A landscape with many valleys, sampled at points; each row gives a point and its height.
A ball rolls from a point to whichever of its 2 nearest points has the largest drop for the distance, and stops where none of them is lower. Distance is the straight distance between rows; heights are no part of it.
Zope: [ 96  84  55 105 141 132 112 141 147 116 157  94  85 148 132  47 181  77
 128 150 108 165 121 142  87]  (h 8.53)
vufug: [121 194 122 102 129 149 155 149 187 130 137 116  91 139 167 198 107 147
 135 151 130  81 178 127 171]  (h 2.54)
Boses: [128 190 178 148 112 124 134 108 118  72  45 155 120  77  82 151  88 102
 167 143 122  99 109 123 132]  (h 3.43)
ladi: [173 136 183 111 124  89 133  70  51 133  99 106 148 159 124  86 107 107
 159 189 118 135  89 155 118]  (h 3.96)
fus: [131 145 175 160 111 138 117 115 141 143 147 135 139 184 155 186 120 184
  93  98 159 116 129 143 202]  (h 2.05)
seb: [110  57  92 126 167 122 147 119 175 181 145 119 199 122 128 114 123 125
 112 115 121 139 148 102  86]  (h 5.09)
ritob: [115  44  81 142 148 119 123 205  77 146 130 167 150  93 114 111 172 144
 165  96 105 116 104 149  64]  (h 5.60)
tib: [134 176 129  84 118 157 123 116 147 110 122  77  84 139 186 110 143 120
 178 211 133 150 135 131 137]  (h 4.16)
Fivu: [142  79  83 112 152 112 141 100 128 122 146  97 141 148 121  48 110  80
 118 154  91 142 114  96 117]  (h 2.13)
Bobip: [113  65  98 148 152 120 114 127 147 155 172 127 159 109 137  82 112 120
 131 129 123 138  78 112  85]  (h 3.18)
duvul: [130 180  95 152 114 146 125 160 129 114  90 158  57 166  93 135 151 169
 144 109 171 171 186 134 107]  (h 7.71)
gupog: [183 103 117 119 140 114  99  88 124 152  97 104 167 123 143 117 150 137
 167 185 126 187 128 145  47]  (h 3.63)
vur: [148 117 141 150 127 121 113 129  80  89 115 131 165  48 124 145 143 123
 182 154  88 109  72 135  90]  (h 2.25)
temap: [135 160 177 192 113 107 123  97 116  69 100 182 127 135  62 174  84 122
 130  98 128 119  99 131 165]  (h 5.20)
ledin: [123 134 145 151 115 134  91 106 107 127 141 110 124 201 141 151 141 177
  95 132 177 139 139 129 199]  (h 2.37)
vigu: [128  85 130 136 135 123 103 146 146 190 187 124 150 112 180  98 126 144
 139 122 125 121  83 155  86]  (h 3.35)
tefud: [152 142 154 102 152 131 163 108 137  96 113 112 160 109 132 163  95 122
 154 181 134 116 130  74 140]  (h 7.96)
Zezi: [169  89 153 143 140 128 106 134 134 147 152 145 179  71 160 144 123 149
 168 136 139 137  92 132  74]  (h 1.86)
sope: [127 166  94 113 147 126 174 183 127 106 101 177  89 170  76 152  88 139
 116 121 139 105 163 100 153]  (h 8.18)
Gofa: [117 206 133 131  99 135 123 156 137 143 128 150  76 170 126 145 104 163
 109  96 149 122 147 171 158]  (h 2.65)
konep: [ 79  72  73 160 155 132 112 151 166 127 154 141 133  88 101  82 137 101
 120 102 107 115  94 120  89]  (h 2.99)
Bav: [ 99 112 164 156 100 115 161 119 130 151 149 134 147  93 105 105 119  91
  50  53 100  96  95 139 174]  (h 2.19)
lerek: [112 187  96 128 115 162 150 198 145  73 113 144  14 116 109 156 137 114
 140 167 144 110 126 132 152]  (h 0.79)
dufed: [153 137  86 119 134 136 116 166  77  58 110 127  79  98 122  98 115 133
 179 193 123 104  90 112 112]  (h 2.01)
papum: [150 134 113 104 137 133 124 115 117  63 112 110  99 167 137  73  83 105
 178 181 142 127 110  85 142]  (h 2.50)
Mev: [120 194 154 111 101 117 132  90 148 151  93 126 108 173 110 127 106 120
  80  99 146 136 160 149 159]  (h 5.26)
tabe: [148 149 182 116 122 109 138  99  56 108  64 127 147 127 104 104 107 119
 183 186 139 124 110 137 113]  (h 3.74)
riti: [125 155 168 152 129 103 123 114  86 109  95 140 108 193  83 120  87 143
 121 123 173 122 112 110 188]  (h 6.91)
pivo: [160  91 120 159 139 118  82 151  96 161 191 132 132 120 158  90 125 151
 154 144 121 135  64 148  82]  (h 3.52)
ris: [129 138 160 115 145 123 167 104  87  89 106 107 150 111 113 141 130  98
 154 184 108 126 109 100 153]  (h 8.03)
bepep: [109  63 143 144 144 124 147 108 172 201 145 117 215 103 153 115 130 125
 124 105 117 131 114 147  80]  (h 5.21)
dosak: [124 189 199 107 108 123 186 143 123 155  77 152 138 120 103 183 136 123
 100  97 132 124 152 165 139]  (h 7.32)
bisom: [111 138 154 104 108 126 128 120  70 144 118  87 127 155 132 124 179 135
 118 152 143 159 134 152 149]  (h 2.28)
tik: [109  90 154 138 119 117 144 162 112 174 162 155 150  94 125  96 122 113
  91  40 118  89  89 151 137]  (h 1.98)
Fopar: [119 115 111 148 120 156 108 180 120  97 178 123  76  92 145 142 175 130
 141 163 136 127 103 133 115]  (h 4.15)
sivot: [136 141 101  92 142 126 147 128 135 105  94 133 116 140  88 108 110 117
 116 127 134 145 170  81 121]  (h 8.01)
lig: [141 179 148 148 110 135 132 137 154 144 107 160 119 157 119 200 137 177
 120  85 153 154 179 160 122]  (h 7.49)
gofab: [109 171 139 139 134 139 161 161 141 105 141 141  87 166 114 191 130 128
 107 136 131 127 127 131 186]  (h 0.77)
mes: [117  90 180 162  98 128 115  70 188 188 132 124 185 128 148 124 113 129
  57  71 139 120 132 155 140]  (h 2.08)
Bes: [153 140 126 119 143 112 142 108  92  96 128  94 136 114 125 105 133  84
 159 194  74 132  78 122 130]  (h 8.11)
Vune: [130 208 138 118 118 127 129  96 170 129  63 134  96 195 109 161  79 159
 142 132 162 146 190 135 156]  (h 1.75)
ziti: [100 100 121 122 141 122 162 125 171 161 134 118 160 103 121 110 120  99
  85  99 116 131 149 103 114]  (h 4.96)
Nezud: [117  96  89 191 117 119  64  90  85  70  98 150 177  50 134 141 117 117
 172 125  64  95  86 119  96]  (h 2.53)
Piri: [153 148 158 151 124 159 137 186 137 106 176 190  71 119 160 177 108 145
 153 100 147  91  97 139 168]  (h 1.52)
rudub: [ 97  51 131 147 156 125 154 141 152 174 155 120 198  86 136 132 173  94
 136 105  98 135  81 164  86]  (h 5.31)
poma: [121 143 176 119 120 131 129  58 143  83 120  92 126 113 116 109 149  64
 117 151 120 161 120 115 142]  (h 1.46)
rak: [122 195 137 131 121 137 132 119 157  96  58 154  66 212  98 132  84 129
 157 150 160 159 147 125 177]  (h 2.04)
Keger: [127 169 181 125 116 139 121  46 174  94  95  98 123 143 125 131 100  78
 130 170 155 165 142 109 156]  (h 1.16)
roko: [117 158 106  99 122 152 113 130 200 124 169 104  88 113 171 136 120 121
 113 151 131 109 158 114 131]  (h 4.50)
lokib: [ 98 114 115 139 117 116 122  97 133 119 141 112 113 117  99  46 112  64
  86  96 113 134 107 112 139]  (h 2.06)
Kezaf: [ 90  64  44 172 144 122  72 147 112  89 138 142 118  86  93  89 144 109
 152 117  92 114  95 123  96]  (h 2.79)
buka: [165 127 118 153 132 134 100 146  81 105 129 129 116 118 135 106 138 163
 187 183 157 154 104 122  83]  (h 2.67)
kisol: [126 203 114 116 114 137 117 157 151 136 105 157  65 142 112 111 104 138
 125 109 155 126 153 127 116]  (h 2.88)
vuva: [161  89 163 181 143 140 107 137 132 100 150 178 145 124 122 197 130 153
 158  92 151 149 122 103 134]  (h 4.90)
demot: [115 178 158  82  93 124 125 100 124 155  96 110 108 148 135  74 116 111
 107 106 145 134 145 147 127]  (h 5.13)
vegu: [133 142 166  90 119 107 170 100 111 173 105 107 171 150 137 131  81 143
  90 120 139  87 165 111 158]  (h 6.99)
Gel: [141 151 139 149 122 143 144 195  73 114 125 148  91  99 128 149 149 176
 182 147 165 117 134 125 113]  (h 2.10)
rasam: [121 149 102  82 141 118 155 140 125 135 111 138 121 174 112 146  99 144
 107 118 144 114 193  91 146]  (h 8.10)
Tetib: [135 131 164 105 129 141 157 157 128 162 157 133 139 128 177 188 120 152
 126 111 132  85 140 129 169]  (h 1.06)
Pegem: [127 147 144 100 134 110 136 104 129 164 133 109 163 175 157 157  74 176
 114 126 149  77 176 109 188]  (h 6.90)
tam: [135 122  92 126 152 130 160 195 121  85 122 191 104 123  78 153  95 141
 127  98 123  78 145  89 133]  (h 8.25)
ruda: [156  96  53 114 137 105 118 145  74 104  85 113 129 121 106  59 167 104
 174 165  66 144 104 148  73]  (h 5.07)
vupad: [ 96 100 140 149 126  87 141  77 108 114  76 141 186  73  63 118 145  78
 108  98  80 115 143 132  92]  (h 5.59)
kito: [151 114 169 129 140 130 134 120  98 126 171 110 161 121 161 172 135 143
 145 165 125 132  95 127 141]  (h 1.30)
vomi: [145  81  98 161 135 121 102 135 101  81  88 150 198  28 132 161 135 130
 183 127  71  92  79 131  79]  (h 2.41)
Kago: [ 87  89 107 129 129 115 128 135 102 149 165 115 105 128 118  41 117  98
  89 101 120 108  95 131 130]  (h 2.34)
sos: [108 204 158 132 133 116 173 141 135 104  48 150  84 178  76 168  95 131
 147 146 144 150 130 136 185]  (h 1.80)
gopog: [ 96  68  58 133 153 110 132 183 106 158 135 135 149 104 109  70 158 112
 140 126  95 115  85 149  64]  (h 5.45)
Biguk: [168  95 101 129 155 115 148 120 117 125 188 100 149 130 152 114  98 127
 122 184  93 122  97  91 129]  (h 8.23)
zav: [112 101 122 113 130 116 131  82 128 157 143  92 150 157 136  60 127 100
  85 132 114 153 127 126 127]  (h 1.79)
tezaz: [114  44  95 129 167 117 166 167  87 110 160 153 161 111 106 146 143 116
 123 109  85  96 118  91 145]  (h 5.92)
Dav: [124 133  99 151 124 141  79 157 178 126 153 165  79 138 121 117  99 149
 119  97 160 131 140 114 104]  (h 6.42)
masug: [121 123 166 118 115 117 130  74  80 117  89 102 140 206 102 120 138 137
  97 144 161 149 137 117 185]  (h 7.13)
maro: [141 192 129 114 126 134 168 154 166 146 115 178 118 167 135 199  98 170
 102  61 118 128 167 172 139]  (h 7.61)
Deg: [124 159 146 121 113 141 131 135  99 118 105 113  99 138 131 134 164 141
 164 163 160 164 151 121 123]  (h 2.71)
Zivu: [125 142 157 118 134 151 134 127 122 128 151 101 138 132 154 195 164 152
 142 155 139 144 150 125 154]  (h 1.66)
zotob: [128 136 101 145 126 146 160 185 201 116 147 194 103  77 113 139  96  94
  96  49  88  98 114 139 124]  (h 0.78)
sesat: [122 121 165 143 121 105 112  88  50  92 111 128 139 165  80 116 118 119
 123 141 148 134 107 113 172]  (h 7.01)
ziko: [131  42 105 139 158 136 139 192 118 123 182 169 124 119 138 155 140 136
 136  99 117  88 125 116 122]  (h 6.02)
naba: [110  79  47 125 154 113 121 145 118 138 116 107 139 116 107  56 179  81
 138 151  75 153  91 143  65]  (h 5.29)
Muvob: [137 147 141 137 116 144 111 104 104  69  84 125 102 132  96 105 143 115
 176 157 154 164 134 115 116]  (h 3.01)
mabi: [120 164 148 164 126 109 138  86 127  62  83 163 132 112  55 145  76  87
 129 103 106  98 116  98 161]  (h 5.28)
Gop: [133 107 137 137 141 135 126 155 115 116 132 140 140  84 133 163 178 147
 157 135 132 159 130 118  87]  (h 1.32)
sugi: [155 102 106 104 148 125 130  79 130  97 142  97 133 174 142  78  95  97
 145 181 126 152 128  81 139]  (h 2.42)
lotot: [ 92  73 121 115 142 134 148 187 145 185 160 149 149  75 154  99 152 116
 132  85 116 106 104 147  84]  (h 3.72)
Kun: [128 158 146 122 138 111 135 111 114 134 118 127 123 200 123 138  62 159
 125 140 167 107 151  92 197]  (h 6.81)
fibon: [129  79  84  89 158 138 171 190 167 137 133 155 149  86 127 148 135 126
 116 108 109  92 150 100  97]  (h 5.77)
dakir: [122 131 188 105 106 113 146 121  65 172 122 106 168 146 152 147 165 152
  99 126 140 124 128 158 146]  (h 1.85)
zevu: [122  95 163 130 117  95 135  70 115 174 127  90 179 116 130  78 138  83
  86 133 109 142  90 158 118]  (h 1.44)
mep: [119 107  76 107 133 140  98 133 161 129 176  94  82 107 159  57 142  79
 117 160 114 137  99 140  97]  (h 8.43)
zafa: [102 105 115 137 146 149 105 119 179 133 165 107 130 116 140 134 166 110
 106 121 132 165 132 119 114]  (h 3.05)
Savaf: [147 135 113  72 132 111 138  85  98 169 157  53 145 188 187  94 128 121
 123 182 102 120 145 145 169]  (h 5.66)
kad: [128 128  99 136 147 133 135 152  54  54 103 105 135  85 121 160 172 122
 189 198  79 115 102 115 134]  (h 4.57)
lup: [107  91  80 123 155 125 109 129 172 147 110 138 143 129  96  76 117 119
 119 109 150 154 147  90  76]  (h 1.00)
Vunur: [145 102 122 157 131 114  82  83 105  94 138 105 134 119 120  77 154  98
 164 155 109 180  83 141  86]  (h 3.21)
Teg: [107  91 186 152 103 129 160 105 163 184 154 119 176  86 140 119 128  99
  62  66 116 112 105 151 148]  (h 2.24)
lik: [141 182 186 101 112 122 138 105 108  86  37 133 122 100  99 118 102  96
 182 174 148 120 122 122 125]  (h 3.56)
meka: [ 99 122 119 104 109 127 108 126 119 193 114 102 156 154 134 140 181 187
  99  84 150 142 201 178 127]  (h 2.69)
Gur: [108  90 103 154 147 127 132 161 180 136 162 174 123 146 104 140 128 126
  87  56 126 133 134 122 127]  (h 6.22)
lofes: [137  77  88 148 158 129 105 151 137  89 123 142 152  76 104 133 152 133
 153 142 121 143 107  99  73]  (h 0.96)
Teb: [159 114 130 146 159 137 134 112 158  58 127 132 158  98 112 161  98 120
 143 160 125 121 114  54 133]  (h 7.91)
tol: [145  99 115 128 142 123  90  84 149 136 130 105 158 119 131  94 144 114
 142 152 127 177 109 123  78]  (h 3.42)
vazo: [133 143 183 126 126 108 135  89 118 116  79 148 153  92  77 136 123 107
 120 120 131 137 139 126 102]  (h 7.16)
las: [132  96 155 163 116 109  85  66 112 139 157 107 148 168 128  86 106 125
  75 118 159 145 100 118 164]  (h 4.51)
vab: [136 169 113  87 125 154 122 149 163 122 135  92  94  99 185 147 140 136
 153 193 141 123 145 118 119]  (h 4.34)
dipe: [121 188 145 143  92 145  99 135 139 160 139 130 102 176 159 163 128 197
  86  89 144  96 145 183 199]  (h 2.36)
zud: [114 124  87 113 133 129  92 147 176 158 167 138  98 143 147 111  80 161
 107  94 156  93 166 114 116]  (h 6.51)
Mif: [128 154 104 135 124 132 104 142 156  81  97 150  99  47  92  87  94  98
 134 106 105  97  99  98 102]  (h 3.20)
gud: [140 174 192 127  93 130 138 129 141 168 106 160 138 132 129 178 121 154
  99  68 148 133 152 177 137]  (h 7.40)
fes: [ 86 116 125 112 110 132 135 178 134 190 134 124 125 133 149 154 184 156
  89  68 134 128 171 176 125]  (h 2.29)
Tekul: [140  90 158 178 149 123 110  93 110  70 136 153 169 110  93 176 146 133
 144 121 134 146 114 100 135]  (h 5.02)
Zafi: [156  97 163 131 109  98 109  40  91 149 131  92 164 187 138  67 110 122
  84 150 144 147 102 140 141]  (h 4.35)
Diz: [136 181  98 117 117 137 117 158 176  92 115 156  65 100 103 101  81 107
 125 113 139 113 130 108 111]  (h 3.07)
das: [134 168  97 142 123 150 105 151 119  41  70 142  61 120  97 108 119 124
 189 171 148 129 114 101 145]  (h 1.42)
San: [174 111 170 105  99 100 115  48  71 151 104  94 155 192 149  60 123 106
 128 175 127 156 104 180 118]  (h 4.17)
Kul: [ 98 112 113 130 125 136  89 105 173 159 151  93 132 153 143 140 178 148
  82 101 144 168 164 146 147]  (h 2.92)
Metu: [113 141 123 147 127 112 120 109 101  86 103 147 122 110  72  90  94  88
 127  89 109  96 121  99 143]  (h 5.37)
voto: [117 130 129 160 111 145  83 132 138 155 159 122 112 139 157 168 179 187
 130 102 168 163 168 154 123]  (h 2.17)
Supe: [144  88 105 135 155 135 153 146 167 111 206 114 137  95 165 134 103 115
 125 173 100  93  99  81 139]  (h 8.27)
bup: [154 107 126 103 125 137 106  61 124  98 115  83 128 222 165  95 155 126
 166 170 140 199 162 136 124]  (h 6.20)
Tori: [129  70 117 149 145 142 143 184 146 127 155 196 130 116 117 171 144 128
 130  47 120 120 127 132 135]  (h 6.12)
daga: [134  92 116 106 138 144 128 179 160 192 163 143 157  84 192 125 123 151
 156 101 130 109 126 150  67]  (h 3.53)
Sinok: [153 179 179 131 110 107 163  82 169 151  88 154 159 137 101 153  59 113
  84  93 138 118 162 133 137]  (h 5.48)
Zutil: [131  69 140 160 142 117 112  98 127 148 174 136 167 143 129 115 107 138
  87  97 146 126  98 108 147]  (h 4.63)
zoged: [111  80 145 126 113 115 118 156 106 215 159 140 161 134 156  98 132 155
  91  61 144 109 113 156 131]  (h 1.72)
Sobo: [109 122 178 115 102 122 130  83 139 184 144  79 164 112 165 110 152 106
  78 122 114 141 118 162 129]  (h 1.15)
Varum: [118 120  80 112 126 138 107 149 139 125 136 120  93 139 121 105 147 137
 131 138 151 149 164 116 100]  (h 1.81)
lim: [159 142 153 135 135 152 119 149 125 118 171 118 119 100 187 165 121 160
 169 190 139 116  92 121 129]  (h 1.01)
Til: [156 126 122  95 114 109 107 100  92 162 131 106 131 163 149  70 138 133
 140 155 130 157 124 155  96]  (h 3.51)
Sador: [140 114 136 121 130 116 118 108  93 140 168  87 131 135 150 112 186 101
 135 183 100 167  79 160 113]  (h 3.71)
mun: [124 169 124 138 133 138 105 133 147 117 144 136  72 193 136 147  81 157
 141 156 174 117 149 109 185]  (h 6.71)
Medak: [143 153 165 157  97 122 102  91 123 155  96 158 150 192 109 158 116 190
  74  77 168 137 158 161 160]  (h 3.00)
Lumep: [123 174 178 123 105 108 161 126 115 114  62 166 138  75  68 167 143 105
 116  85 109 121 147 159 112]  (h 7.24)
nal: [187 121 122 119 129 102 110  91  82 160 124  99 157 171 156 120 148 157
 177 192 136 174 138 150  84]  (h 3.78)
basid: [118 107 108 132 139 141 147 147 180 133 186 132 115  98 144 116  92 101
  89 120 116  92 120  91 140]  (h 8.32)
kuve: [118 200 127 153 123 146 123 177 116  74  97 156  46 109  90 132 115 130
 167 149 139 104 101 129 156]  (h 1.13)
dalob: [134 183 166 128 107 138 106  62 167 111  92 113 116 178 131 142 107 144
 144 149 169 150 171 123 148]  (h 1.45)
visad: [128 159 165 160  94 138 108 104  97 136  80 132 116 221  98 151 139 180
  85 121 186 150 142 149 192]  (h 2.70)
mizu: [170 104 128 126 148  86 154  90  86 129 152 100 173 134 125 107 102  97
 132 181  72 122  81 111 134]  (h 8.17)
Pup: [154 151 156 112 121 146 140 143 198 146 119 146 143  53 148 156 112 120
 124  92 129 111 124 112  96]  (h 1.47)
nifol: [154  73 134 162 142 126 117 152 102 126 150 146 165  56 146 136 157 129
 177 134  94 128  65 142  81]  (h 2.07)
bageb: [124 121 116  81 125 120 117  90  83 168 124  60 153 206 173 124 148 165
 108 173 131 113 163 155 183]  (h 5.83)
bal: [ 95  70  52 200 134 115  55 105  87  80 132 144 161  93 106 111 124 114
 162 109  66 101  94 108 106]  (h 2.64)
tove: [121 142 126 102 114 134 144 171 143 173 154 140 115 138 173 184 134 177
 114  85 132  85 185 166 160]  (h 1.43)
gegu: [ 98 154 156  78 112 134 147 124 132 172 131  94 133  92 151 124 173 100
  95 119 119 134 145 143 124]  (h 1.51)
zof: [112 178  98 147 120 152 136 178 151  96 143 152  38 166 100 179 147 135
 112 132 142 131 150 136 147]  (h 0.30)
met: [155 132 142 139 122 156 108 174 147 115 171 164 105  86 166 157 110 155
 158 126 151 107  99 116 116]  (h 1.28)
Kiv: [118 106 102 147 127 147  84 151 135 135 203 101  73 133 168 125 172 137
 127 157 145 144 117 143 110]  (h 3.93)
Zod: [122 141 114  84 122 128 113  91 154 129  90 111 121 166 116  91 115 122
 129 122 153 167 198 105 114]  (h 7.92)
gulup: [114 142 152 105 140 125 164 105 109 126 101 105 138 187 106 166 135 137
 102 143 148 138 162 104 190]  (h 7.25)
vivu: [127 125 116 106 132 150 115 105 157  96 142  87 104 126 146 117 167  95
 133 165 127 173 135 115 121]  (h 2.76)
kolu: [118 126  53 154 124 126 100 123  52  39  60 111 142  80 124 158 170 122
 190 177  62 112 111 123 123]  (h 4.72)
fop: [133  81  55 129 161 124 102 135 128  99 113 133 129 110  99  70 128 115
 139 140 122 148 117  95  77]  (h 0.60)
Nase: [134 140 152 166 120 139 128 158 160 123 174 173  95 159 145 178  96 146
 101  78 145 108 108 133 187]  (h 1.74)
ger: [124 112  91 121 139 151 106 139 194 121 169 113 106  76 154  86 109  98
 113 149 127 116 100 100 100]  (h 8.37)
mufo: [109  67 121 137 160 102 166 134 102 142 137 136 195  92 100 137 148 115
 121  98  78 110 116 115 120]  (h 5.82)
gov: [ 91  90 112 125 131 121 117 135 126 183 115 132 153 153 104 134 165 161
  99  84 151 164 173 138  94]  (h 3.06)
Vevab: [ 87 129 110  82 126 136 145 166 143 180 149 108 125 110 158 138 165 131
  99 115 120 110 167 143 113]  (h 1.88)
sibu: [143  81 112 127 152 111 160 116 174 201 152  97 198  92 165 102 116 108
 128 155  90 133 101 132  80]  (h 5.30)
pepem: [145 143 166 149 118 121 147 119 151 134 157 159 132 148 135 157  56 137
  94  81 142  92 121  94 180]  (h 1.95)
kapiz: [127 195 183 122 103 103 180  92 126 145  71 139 136 155  95 128  70 110
  66 101 135 104 134 141 174]  (h 5.39)
Feku: [134 181 149 149 117 136 112 126 127  64  91 151 113  44 110 133  93  99
 160 125 104  87  85 114 131]  (h 3.32)
tuva: [111  61 148 128 150 144 158 146 158 157 126 157 182 103 120 182 181 115
 126  66 127 142 143 137 106]  (h 5.57)
Nat: [132 161 178 135 119 142 170 198  79 132 114 154 102 133 142 194 135 171
 174 146 157 101 136 131 157]  (h 1.76)
Subif: [139 121 134 101 113 128 104  65  82 135 115  66 137 219 162 115 155 152
 135 172 154 168 164 154 168]  (h 6.01)
movot: [106 180 155 134 115 142 145 139 132 128 118 127  94 186 125 162 132 139
  68 120 138 115 112 144 225]  (h 1.17)
remaf: [141 157 109 105 122 156 136 188 209 119 119 148 107  63 147 164 128 132
 124 110 133 119 145 121  96]  (h 1.25)
Vofif: [105 162 137  96 113 124 140 143 110 157 140 121 106 122 126  91 105 113
  98 106 132 107 131 124 141]  (h 4.97)
zeza: [126  43 115 107 160 147 176 181 169 168 137 149 186  87 151 169 159 125
 144  86 113 117 148 122  93]  (h 5.68)
Repes: [113 125 170 106  88 123 127  99 119 192 127  91 174 132 167 143 171 158
  74 100 133 115 148 177 148]  (h 1.49)
vare: [115 109 107 123 130 105 116 138  63 154 162 108 112 108 128  46 138  91
 124 129  82 108  66 157 115]  (h 2.66)
gigab: [146 111  87  89 135 106 153 117 126 186 179  64 143 152 182  89 131  93
 112 178  85 123 121 141 133]  (h 5.51)
mupo: [122 157  85 126 125 128 109 151 152 135 163 151  72 183 131 147  74 174
 110 122 163  86 177 122 155]  (h 6.61)
gulo: [121  97 131 164 125 146 109 158 136 155 142 150 132 107 128 156 189 165
 148  95 159 173 144 138  84]  (h 1.73)
surad: [159 147 118 131 123 132 120 175  82 125 125 150  99 125 144 122 101 193
 179 173 179 112 135 108  97]  (h 2.39)
kop: [174  98 121 149 137  99 101  90  74 117 146  93 149 154 114  94 185  90
 163 179  71 181  67 167 110]  (h 3.45)
Bisi: [154 138 105 101 129 102 121 143  53 125 133 112 108 132 131  57 127 103
 163 169  97 126  77 150  99]  (h 2.95)
sotev: [145 164 152 104 116 139 119 111 109 129 144  75 111 120 177 111 157 107
 163 201 126 159  95 149 119]  (h 3.95)
fifo: [135 136  86 119 131 150 114 167 121  73 111 133  72 121 110 105 127 136
 153 165 151 131 141 101 113]  (h 1.71)
mubul: [146 169 100 134 125 129 170 131 193 143 142 179 121 180 129 165  64 150
  63  49 101 128 153 162 147]  (h 7.69)
zedu: [120 117 129 114 118 127 126  74 141  82 107 103 124 123  97  58 136  56
 120 123 100 157 133 112 130]  (h 1.77)
zoz: [131  90 127 176 129 137  74 144  91 131 190 126 111 129 142 115 162 155
 147 144 149 164  88 142 105]  (h 3.69)
Kopi: [149 147 130 130 137 149 127 148 169  82 122 150 126 101 113 173 100 132
 134 125 134 121 131  87 123]  (h 7.86)
Pomav: [158 122 137 145 120 125  92  96  78  96 108 115 117 143 118  85 156 128
 180 166 153 185 118 139  85]  (h 2.96)
Meba: [145 171 147 119 135 142 168 126 195 113 109 151 149 115 115 193 106 122
 108  98 119 130 161 109 124]  (h 7.81)
Roram: [148 147 128 134 129 136 192 137 202 133 143 176 136 129 127 175  88 112
  80  61 101 116 146 123 151]  (h 7.75)
lona: [122 145  99 164 131 141 114 157 167 101 152 175  84 145  92 150 120 135
  98  76 129 150 131 125 134]  (h 6.32)
Fedu: [ 99 158 118  96 127 147 130 121 147 126 134  81 109 161 152 168 158 137
 124 160 138 137 184 122 169]  (h 2.09)
nobal: [ 96  85 144 136 134 135 137 142 128 151 148 122 158  92 119 151 188 116
 110  86 111 145 114 149 109]  (h 5.44)
vedan: [102 198 166 126 117 131 179 128 141 115  75 127  90 175 103 161 106 106
 107 142 125 123 119 135 223]  (h 1.50)
poba: [143 116  65 132 127 130 103 126  60  52  67 116 129  89 108  93 161 115
 189 174  82 133 103 132  90]  (h 4.87)
vota: [139 193 130 142 124 141 156 165 136 109  84 168  95 129  88 177 130 159
 141 100 149 149 163 140 111]  (h 7.60)
bok: [134 163 108 100 115 137 122 123 131 125  72 132  92 175 110 126 134 156
 153 128 175 169 202 113 117]  (h 7.82)
muk: [142 129 166 110 125 113 146  84 117 142 108 124 157 127 118 127 105 127
 114 134 146 127 150 108 120]  (h 7.08)
labu: [156  82 164 168 137 125 115 126 143 136 161 173 167 148 131 164 106 157
 112  64 152 135 125 117 150]  (h 4.76)
siv: [128 160 101 134 121 150 131 188 188  98 130 189  86  57 107 145 135 115
 122  82 105 120 115 140  92]  (h 0.99)
befuf: [131 155 135  97 120 129 118 145  88 153 128 110 104 107 144  78 135 123
 145 155 133 131 113 143  92]  (h 3.24)
zepib: [142  88  89 137 134 124 129 201  73 125 111 148 137  63 121 128 184 164
 175 138 118 124 121 135  56]  (h 5.75)
piz: [123 182 126 109 117 143 165 187 129 152 122 144  84 144 163 202 132 181
 150 119 147  94 186 158 152]  (h 1.83)
diga: [147 148 125 129 137 125 119 116  79  50  88 126 120 124 115  94 100 116
 198 193 125 119  84 103 137]  (h 2.27)
suf: [111 161 116 106 130 140 142 109 179 120 149 110  90 136 134 106 111  96
  89 125 125 129 153 100 159]  (h 4.65)
kiseb: [134 108  93  94 137 107 149  96 173 214 162  60 179 116 188 101 116 109
 122 160  80 119 142 145  98]  (h 5.40)
Pem: [100 127 100 128 105 146  69 114 140 166 165  94 102 160 165 124 169 184
 109 114 160 139 176 167 143]  (h 2.57)
nedu: [138 108 168 130 126 135 124 126 164 155 150 150 171  89 144 138 112 133
 130  95 136 123 115 122  95]  (h 1.64)
Pav: [101 119 123 151 127 108 121  79  99  73  85 137 148  86  65 117 134  83
 133 112  89 123 138 111 131]  (h 5.49)
dolo: [136 122 150 198 139 126 107 105 103  52 121 168 148 127  79 188 104 133
 162 109 122 112 109  91 163]  (h 5.12)
Ruk: [127 137 183 131 109 119 110  82 166 176 129 130 163 107 143 141 113 132
  95  89 149 131 139 145 115]  (h 1.87)
repig: [100 133 119 115 115 130 149 133 166 167 152 120 122 133 134 112 113 110
  53  81 126 114 146 120 161]  (h 4.81)
suti: [124 159 172 100 131 127 176 159  88 155 130 131 133 155 157 188 109 171
 148 150 154  86 143 121 182]  (h 1.40)
Popuf: [120 117 105 131 154 136 126 152  80  81 152 107 114  98 126 135 175 111
 152 168 101 129 101 120 122]  (h 4.37)
numo: [117 148 144  88 127 145 132  76 148 116 122  80 117 164 158 118 144 103
 125 167 130 157 159 115 155]  (h 2.45)
Lezim: [122 106  61  78 134 128 109 133 160 144 106 122  99 155 124  51 118 122
 135 128 142 144 171 101  72]  (h 1.39)
mafu: [104 172 105 110 124 150 135 163 146 137 138 112  68 149 165 190 136 191
 154 166 151  68 196 148 170]  (h 2.22)
kivib: [ 90  70 125 139 139  89 172 108  94 152 104 123 203  79  78  90 147  80
 113  94  68  97 118 133 105]  (h 5.71)
danu: [120 110 140 106 123 123 123 138 113 177 173 122 140 139 176 130 130 154
 101 103 131 105 127 132 150]  (h 1.41)

Call two points neighbours if one is among the 2 nearest of the other. Go from one point of each pair to the other, from neighbour to neighbour, staying as low as possible. Name the highest point that can't be avoided.
fus / lim: labu
Pomav / zof: Muvob
zotob / lim: zafa
zof / Keger: rak
Sobo / zof: papum
Tetib / zotob: Teg
zof / fop: Varum
